Points on a hilly landscape, in no order, each with its height.
From any point a ball takes the steepest step (drop divided by distance) to one of its 4 nearest points. It stops when none of these is lower. Distance is the straight distance between rows; heights are no part of it.
Kuluz (h 0.83): [ 3 -9  3  2  8  6  6  5]
Litom (h 7.75): [-15  24  21   9  -6   9 -14 -38]
butoz (h 5.18): [ -4 -12  -6   5  11   3   7  12]
Tob (h 3.39): [ 2 -7  5  0  5  6  5  4]
Lato (h 1.23): [11  2 -2 -4 -4 -7 -1 15]
Tav (h 2.61): [ -5 -15   0   6  16  12  11   6]
Rupa (h 3.07): [  5   7  21  -4  -7   5   0 -14]
Nezuv (h 1.96): [ -4  -2 -26  -3   0 -17  -6  18]
Ruten (h 1.48): [14  5  8 -6 -9  0 -1  3]
Ruvet (h 3.04): [  5  11  22  -4 -12   7  -4 -17]
tez (h 1.42): [ 16   9   2  -8 -13  -9  -5  11]
rog (h 1.90): [ -9  -2 -34  -5  -2 -20  -6  13]
galog (h 3.92): [ 8 -1 11 -2  0  3  3  2]
Vir (h 1.92): [ -2 -12   6   5  16  13   9  -1]
Dom (h 2.97): [  2  -4  15   1   6  12   6 -11]
pev (h 2.78): [  5  14  23  -6 -18   3  -6 -12]
kom (h 2.73): [ 8  4 13 -4 -4  2  3 -2]
fese (h 1.40): [-11  -5 -30   1   1 -16  -3  18]
vazi (h 3.77): [ 8 -1  3 -2 -3  2  4  6]
zuro (h 3.60): [ -5  16  24  -1 -12   6  -6 -26]
val (h 2.00): [ -5  10  21   2  -2  10  -4 -31]
Ziset (h 1.95): [ 13   9  11  -5 -16  -2  -3   1]
rifo (h 2.67): [  2  -2 -15  -1  -2 -13  -4  18]
Geraz (h 2.49): [ 5 -3 -3 -1  3 -1  2 12]
Tomif (h 1.94): [ 1 -6 15  3 13 12  8 -9]
Moze (h 1.59): [-20 -13 -45  -1   0 -19  -2   3]
vap (h 0.60): [14  5  2 -4 -8 -6 -4 11]
bemos (h 3.28): [ 0 -7 -9  5  6 -2  3 17]
kagen (h 3.91): [ -9 -15 -13   7  11   6  10  14]
vor (h 2.46): [  2   1 -20  -3  -2 -16  -5  20]
rebef (h 1.56): [ -7  -6 -25   2   2 -11   0  17]
Mumep (h 3.02): [  2   6 -23  -4  -3 -22 -10  19]
duzer (h 2.62): [ -6  15  23   3  -6   9  -6 -30]
nul (h 3.57): [  3   5  19  -3  -6  10   0 -14]
redof (h 0.87): [ -2  -4  16   4  13  17   6 -18]
Dabe (h 2.54): [  0 -10   7   2  12  12   9  -2]
tega (h 1.69): [ 7 -1 -4  0 -1 -5 -1 15]
ner (h 3.66): [  9   9 -19  -9  -5 -22 -11  22]
Kep (h 3.40): [ -4 -14  -2   5  12   9  10   7]
sev (h 2.32): [  3  -5 -13   0   2  -6   1  17]
motug (h 1.37): [ -4 -10  11   5  19  19  10 -17]
pigis (h 1.35): [-10 -12 -26   5   5  -9   4  13]
git (h 2.44): [ 10   8  18  -6 -12   3  -1  -7]
Musu (h 1.03): [-12  -9 -32   2   2 -14   0  13]
Kad (h 2.83): [ 15   9  -7  -8 -10 -15  -9  18]
vozun (h 3.35): [  1  17  23  -2 -16   8  -6 -24]
Vut (h 3.44): [  0  11  20  -2  -9   8  -3 -20]
sozi (h 2.27): [ -9 -15 -22   7   8  -2   5  14]
gemi (h 2.17): [  7   4 -12  -4  -5 -14  -6  18]
redul (h 1.49): [ -3 -10  11   4  16  16   9 -11]
robaz (h 0.68): [-17 -13 -36   6   3 -12   2  11]
neta (h 6.03): [-10  25  23   2 -14   7 -13 -31]
Nub (h 3.49): [ 5 -2  2 -1  2  1  4  8]
Malum (h 1.22): [ -5   5  20   5   6  13   0 -35]
bota (h 1.32): [ -4  -8  15   5  18  17   7 -23]
zezo (h 1.71): [ -6   9  22   4   1  13  -3 -31]
Zimuz (h 1.20): [-15  -8 -38  -2   1 -18  -4   9]
Fudag (h 2.36): [ 16  12  11  -9 -19  -6  -3   4]
gur (h 4.91): [  0 -10  -3   3   5   5   8  11]

Write out the way that a ball takes from each point below.
kagen => sozi pigis robaz
vor => Nezuv fese Musu robaz
Mumep => Nezuv fese Musu robaz
Vir => redul redof
val => Malum redof
Ziset => Ruten vap
rebef => Musu robaz

Where does a ball stop that starts at each point below?
Geraz => vap
galog => vap
sev => vap
butoz => Kuluz
neta => redof
rog => robaz
